Points on a hilly landscape, in no order, each with its height.
From any point a ball rolls to the lowest of the 2 points nearest to it. It stops when none of these is lower. Distance is the straight distance between rows; heights are no part of it.
<320>: [146  78 145 125 124 148 162 125 151 145 110  87 114 122 160 130 154  88
 148 133 112  91 101 122  74]  (h 4.64)
<455>: [123 109 135 130 198 132 172 111 161 139 103 131 162 155 186 145 148 107
 144 161 186 154  96 137 131]  (h 5.27)
<918>: [118 187 148 148 112 148 141 102 102  88 162 157  78 128 115  85 138 121
 123 120 120 114 121 126 164]  (h 2.24)
<527>: [114 111 116 156  89 141  94 110 113 119 150 119 113 100 115 119 132 145
 136 148 101  89 204 156 168]  (h 1.95)
<939>: [170 128 112  66 192 103 199 103 126 110 124 147 150 131 148 154 119 144
 126 167 131 120 124 106 155]  (h 2.17)
<295>: [ 99 109 123 157 123 124  75 158 144 154 111 148 187 135 172 145 132 123
 171 166 155 143 149 137 118]  (h 1.54)
<794>: [121 146 138 217 181  84  99 159 114 152 134 162 118 113 132  95 119 146
 134 141  74 140 141  92 129]  (h 1.65)
<336>: [165 153 165  68 101 140 159 179  94  94 142 124 112 138 126 156 133 141
 167 128 106 125 145  94 108]  (h 4.70)
<731>: [142 157 148 136  84 123  63 150 120 142 171 167 146 105  92 104  92 159
 179 114  85 134 134 100 106]  (h 3.12)
<1012>: [153 105 164 142 161 133 138 172 132 193 129 109 123 114 109 116 128 128
 161 140  63 140  82  87  66]  (h 3.36)
<365>: [135 107  95 130  97 115 121  96 157 168  85  98 127 146  72 136  92 116
  79  59 128 107  63 162  78]  (h 3.67)
<622>: [109  95 132 108 209 169 187 132 142 153 110 122 130 126 159 172 170 154
 122 187 157 161  85 125 142]  (h 4.99)
<170>: [115 131 133  98  93 130 101 205  97 124 107 114 161 128 164 138 114 107
 120  90 147 143  98 128  91]  (h 1.98)
<524>: [122 151 169 194 132 130 156 147  96  99 110 128 114 156 175 104 144  85
 151 136 135  83 156 116 167]  (h 1.62)
<97>: [135 153 152 185 210  97 109 177 103 153 107 166 140 125 180 108 137 153
 146 176 121 148 142 100 118]  (h 1.18)
<595>: [ 97 165 126 135 100 147 131 120 139 124 111 106 148 157 179 120 161  68
  74 133 148  90  92 112  90]  (h 2.77)
<569>: [130 131 148 186 154  95 141 173  80 130 107 117 125 146 145  92 110 101
 140 123 115 125 142 126 178]  (h 1.14)
<253>: [149 122 119  92 126 136 128 138 129 126 149 132  98  86  79 140 115 168
 126 120  99 141 100 107 107]  (h 5.63)
<318>: [173 150  99  73 101 109  99 122  96 175 138 135 179 127  82 143  81 125
 107 149 116 122 132 129 140]  (h 1.28)
<266>: [133 149 112  99  98 113  89 150 103 146 129 139 184 121 120 128  94 112
 114 110 139 138 112 127  99]  (h 1.63)
<626>: [125 152 116 126  52 142 100  70 183  95 134 155 146 150 116 147 157 127
 147 131 144  80 155 134 103]  (h 6.62)
<227>: [111  79 102 141 168 118 153  76 178 169 108 120 198 180 151 154 160 100
 133 159 183 136 132 164 168]  (h 5.52)
<888>: [159 110 118  93  80 146 128  90 116 135 130 118 160 157  92 144 108 119
 131 130 162 103 169 149 181]  (h 6.02)
<412>: [140 171 134 133  72 105 140 154  85 111  85  91  91 164 137 124  97 120
 100  93 103  63 143 152 127]  (h 5.28)
<493>: [151  73 114  92 136 143 114  96 134 190 123 108 177 136  85 156 116 126
 121 169 156 147 173 127 197]  (h 5.87)
<991>: [113 184 119 146 136 133 158  89 105  94 134 133 100 140 132  91 138  94
  60 118 136  93 112 140 161]  (h 1.89)
<642>: [143 109 157 153 185 130  90 133 138 139 145 197 130 113 115 121 135 194
 188 152 152 197 150  80 100]  (h 3.31)
<427>: [118  57 128 160 131 107  93 124 161 124 113 122 179 130 153 127 129 108
 176 125 167 141 172 152 127]  (h 1.13)
<1141>: [110 153  98 123 127 122 131 113 170 128 131 141 141 131 161 153 160 132
 118 170 114 109 107 128 105]  (h 1.26)
<190>: [170 105 159 135 150 113  88 131 109 182 142 151 178 107 121 127 104 128
 174 173 123 149 151 107 120]  (h 3.75)
<857>: [135 143 157 139 142 155 127 154  95 170 142 129 110 102 135 116 153 128
 140 181  81 116 124  94 103]  (h 3.83)
<1077>: [120 129 148 147 108 131 152 122 159 157  95  77 100 149 161  96 129  87
 112  98 102  84  75 154 106]  (h 4.93)
<998>: [122 195 153 120 126 122 120 143 158 125 134 162 151 145 197 137 139 126
 167 169 117 118  94 106  93]  (h 1.78)
<523>: [ 94  90 106 118 129 115  57 111 151 110 158 139 176  66 146 119 141 121
 134 142 142 151 145 138  51]  (h 3.96)
<229>: [134 138 151 158 151 134 151 108 104  83 123 158 159 156 187 128 159  96
 156 176 155  90 194 104 139]  (h 2.30)
<1045>: [114 172 139 153 116 126 126 148 165 114 113 136 132 133 178 111 147  91
 121 120 133  98  73  73  69]  (h 2.32)
<199>: [120  99 127 129 154 128  85 116 145 124 156 171 141  77 157 123 140 160
 171 168 134 163 154 104  73]  (h 3.64)
<260>: [110  94  82 106  88 159 103 119 150 155  92  92 106 122  67 161 123 151
  74  80 148 134  86 157  87]  (h 3.41)
<809>: [ 89 113  85 165 116  81  75 103 150 129 133 124 133  94 116  94 112 126
  86  76 114 134 124 165 110]  (h 4.08)
<212>: [152 139  86  61 126 137 120  92 127 165 137 148 154 118  75 170 103 156
  79 160 126 153 119 132 163]  (h 0.95)
<932>: [130 167 148  86 126 102 156 178 106  68 113 114 129 154 217 157 108 124
 147 112 117 121 133 145 141]  (h 3.40)
<909>: [108 142 137 179 131 145 119  47 171 145 169 140 127 130 101 104 153  98
 147 143 127 129 120 161 149]  (h 3.33)
<1076>: [120 128 147 137 164 158 144  92 128 167 149 141 137 139 128 118 139  97
 150 161 124 137 109 135 154]  (h 3.32)
<1112>: [119 123 110 170 122  97 119 168 120 145 118 105 110 127 137 117  98 134
 125 106  90 120 132 168 181]  (h 1.46)
<399>: [ 97 171 128 138  78 135 118 157 136  85 116 146 155 159 181 155 151 106
 142 131 162 119 150 109 127]  (h 2.34)
<312>: [166 132 109  85  69 112 125 144  95 120 110 112 110 131  94 136  87 146
 116  86 117  94 143 144 115]  (h 5.40)
<447>: [138  51 123 106 167 131 149 120 108  95 109 104 166 128 159 138 128 121
 130 143 188 130 216 113 163]  (h 1.21)
<526>: [152  57 138 126 141 120 134 146 128 105 108 105 149 126 173 154 128 113
 174 131 140 123 191 124 112]  (h 0.62)
<57>: [164 124 181 125 138 143 151  81 127 104 160 148 110 113 160 118 154 109
 199 161 107  91 160 113  96]  (h 3.73)
<108>: [162 156 102  51 126 118 188 120 134  95 106 132 122 140 142 172 119 159
  98 128 127  98 118 134 142]  (h 2.52)
<1021>: [102 152 120 198 162 126  96 142 124 162 152 152  99 110  83 113 106 141
  91 112  82 161 100  87 128]  (h 2.05)
<996>: [109 112 131  78 193 157 193 133 101 123 122 114 115 100 164 138 166 116
 100 166 145 145  83 105 104]  (h 4.66)
<667>: [ 96 104 119 140 158 146 100 137 150 158 136 136 137 122  92 135 110 133
 103  91 155 218  78 121 135]  (h 2.68)
<382>: [149 193 159 126  74 164 123 169 106 145 129 138 109 141  82 141 130 125
 129 133  99 111  87  77 117]  (h 5.29)
<639>: [121 139 141 109 116 117 133 120 121 100 154 108  95  99 168 104 131 119
 132 141  80  96 136 181 120]  (h 2.92)
<702>: [150 103 160 157 102 141 122 149  79 136 145 111  89 103  54  83 114 119
 131  86  88 120 160  92 115]  (h 5.98)
<643>: [151 117 145 120  89 155  73 130 117 162 157 150 165 112  71 127 113 143
 181 146 140 155 170  86 137]  (h 3.42)
<1054>: [ 96 121 164 167  74 160 130 148 126  84 113  96  63 133 156 123 149 105
 129  98 116  91 147 131 109]  (h 6.35)
<1052>: [170 104 155 158 141 113 148 165 120 149 109  99 120 129 110 103 111  97
 154  80 104 129 104  83  91]  (h 2.91)
<810>: [143 110 114 175 172 102 162 109 151 132 118 129  94 134  98 109 116 123
 107  92 113 139  99 125 161]  (h 2.51)
<829>: [184  90 116  85 172 109 181  89 126 102 125 138 154 135 125 145 123 138
 138 165 161 121 189  74 157]  (h 1.76)
<698>: [ 96 135  85 126 101 143 139  76 125  91 118 121 129 161  96 128 145 128
  57 107 199 116 143 160 147]  (h 1.20)
<830>: [148 149 155 114 202  96 140 200  65 128 130 151 135 107 162 116 118 143
 140 157 116 166 121  92 109]  (h 1.71)
<840>: [194  78 125  67 151  97 143 166 112 164 113  93 156 114  90 144  90 133
 144 108 121 150 127 103 125]  (h 4.20)
<207>: [114 162 138  99  96 115 123 142 116  75 156 126 104 124 177 135 109 143
 140  92 115 123 144 180 140]  (h 3.15)
<1003>: [118 132 159 184 130 126 104  79 164 115 153 165 105  99 145  87 145 121
 192 158  81  87 154 129  96]  (h 3.34)
<982>: [162  69 135 106 182 100  96 145 115 196 121 115 171 100 105 124  86 143
 145 131 126 191 153 105 133]  (h 4.00)
<460>: [134 113 145  98 178 120 157 212 101 120 129 123 107  99 129 139 117 167
 143 117 109 194  96 112 137]  (h 2.11)
<120>: [108 129 108 146 117 113 138  89 137 150 118 100 150 164 114 113 117 104
  92  87 160 121 102 215 171]  (h 0.55)
<723>: [ 91 191 109 128 133 141 130 117 111 115 160 157 139 152 134 138 148 132
 112 175 143 139 137 144 205]  (h 2.62)
<248>: [ 97  99 131 139  62 161 128 117 167  66 130 104  72 122 152 142 147 136
 146 100 126  94 153 178 116]  (h 6.49)
<557>: [115 120 153 152 186 145 103 139 147 174 152 171 124 127 112 128 126 157
 166 131 130 210  81 104 118]  (h 3.00)
<100>: [ 79 114  93 178  97 125 118  80 147 118 111  95 115 167  88 104 135 119
  77  69 186 120 146 216 159]  (h 0.85)
<234>: [166 117 158 110  80 159 126 107 104 106 123 137 152 154 112 150 133 107
 180 126 161 100 181  99 135]  (h 6.20)
<948>: [101 158 103 111 106 100 120  93 158 168 141 101 131 151 109 109  99 130
 102  88 119 135  73 252 162]  (h 0.81)
<1053>: [111 134 139 186  79 143 110 167 103 118 124 119  94 131  99 102 131 115
 118  86 125 107 129 111 120]  (h 6.18)
<1033>: [129 155 154 104 181 164 180 151  88 128 151 141  76 112 129 120 169 136
 121 174 106 146  94  91 123]  (h 4.27)
<1101>: [140 126 100  81  85 136 113 119 117 119 152 128  84  96  74 130  95 188
  98 112 117 127 140 159 146]  (h 5.51)
<1043>: [144 118 138 173 142 114 109 158 128 122 136 146 113 116  80  98 103 142
 121  59 116 169 106  69 109]  (h 2.45)
<185>: [110  83 109  97 167 136 124 107 142 171 129 117 188 130 138 152 138 136
 136 177 164 167 153 182 185]  (h 5.71)
<270>: [ 97 157 143 108  72 159 131 179 120 100  98 109 138 165 173 149 142  88
 106 104 171 119  87 120  94]  (h 2.35)
<472>: [100 103 100 151 112  92  57 108 196 130 142 139 174  86 128 108 120 117
 154  98 127 143 127 154  81]  (h 4.22)
<802>: [160 154 146 118 107 167 173 159 128 131 119 114  94 158  97 161 162 136
 142 150 116 111 114  79 135]  (h 5.00)
<752>: [114 147 102 133 135 122 135  77 131  92 170 155 125 117 129 123 143 157
 122 180 123 109 198 155 195]  (h 2.29)
<93>: [159 134 161  77 149  97 153 137 122  90 134 143 164 155 209 144 103 117
 187 126 142 137 145 138 130]  (h 3.68)
<777>: [122 149 140 147 176 152 150 128  98 147 135 158 129 145 123 136 144 135
 126 182 138 152 137 102 193]  (h 2.96)
<633>: [121 108  84 141 162 113 164 122 180 127  99 117 101 104 141 149 145 149
  96 145 100 113 100 102 105]  (h 1.77)
<23>: [ 83 150 123 156 125 144  99 167 137 134 107 149 161 152 157 154 151 122
 136 153 172 160 102 111 130]  (h 1.92)
<98>: [ 98 128  92 159  96  92  96 142 158 129  97 108 116 133 124 108 105 127
  81  55 124 108  89 161  79]  (h 3.90)
<497>: [193 121 140  52 129 103 134 175  67 112 133 108 142 113 108 137 111 139
 148 139 114 140 178  76 116]  (h 4.44)
<985>: [ 93 164  99 114  93 142 134  99  97  77 122 118  79 135 119 104 138 132
  49  94 163  98 125 170 119]  (h 1.53)
<1071>: [145 176 146 118  64 116 135 158 131 141  89  92 116 163 165 117 108  88
 128  99  97  62  95 151  92]  (h 5.12)
<558>: [ 90 165 122 190 126 110 116  48 171  90 156 151 110 113 145  87 169 113
 125 143 111  94 156 153 122]  (h 3.01)
<179>: [165 121 153 110 109 156 140 166  94 148 137 117  93 117  31 118 122 161
 135  97  97 159 118  87 119]  (h 5.80)
<264>: [164 135 173 109 170 124 180 121 131 136 118 122 115 128 184 121 153 103
 167 166  91  97 111  89  73]  (h 4.21)
<333>: [120  96  96 124 149 144 123  63 156 147 161 126 102 125  48 129 118 158
  85 115 140 172 130 167 203]  (h 3.02)
<1018>: [110 155  79  90 118 115 118 100 134 164 125 125 174 136 107 164 138 127
  50 153 129 128 102 167 137]  (h 1.33)
<304>: [108 110 107 108 159 123 117 166 116 127 129 127 138 103 138 130 120 151
 108 122 145 195 118 126 141]  (h 2.39)
<158>: [109  70  81 103 131 151 102 104 182 157 127 104 115 119  67 172 111 163
  87  96 137 169 109 163 155]  (h 3.17)
<1023>: [ 79 125 113 158  93 127 107 136 122 143 128 103 108 132 137 130 131 137
 124 150 102 103 157 197 188]  (h 1.69)
<931>: [155 123 147 135  76 166 123  80 133 122 130 130 128 138  90 136 142  97
 145 121 140  89 128 105 102]  (h 6.42)
<818>: [130 158 144 150 115 105  94 198  90 128 144 158 142 115 108 102 104 147
 143 107  89 149 116  71  91]  (h 2.84)
<926>: [112 122  96 122  62 138 129  92 190  61 106 119  98 154 126 161 157 151
 123  90 161  85 145 147 101]  (h 6.61)
<300>: [139 101  94 127 164 123 147  78 140 100 147 135  98 109  87 125 125 136
  87 112 148 148 147 119 172]  (h 2.80)
<356>: [142 100 116 143 195  91 182 160 145 129  96 111  97 117 159 122 128 146
 129 132 100 132 103 110 135]  (h 2.16)
<1157>: [129 175 102  43 114 122 185 119 125  94  90 122  96 148 124 154 110 156
  69  88 166 127  72 162 140]  (h 2.74)
<574>: [100 126 153 149 127 150 134  83  99  80 173 127  73  95 137  78 148 110
 133 123 119 116 160 154 142]  (h 2.58)

Where does a ball stop that starts at each point below?
<493> -> <97>
<98> -> <1141>
<702> -> <558>
<1076> -> <569>
<497> -> <97>
<472> -> <97>
<857> -> <97>
<932> -> <120>
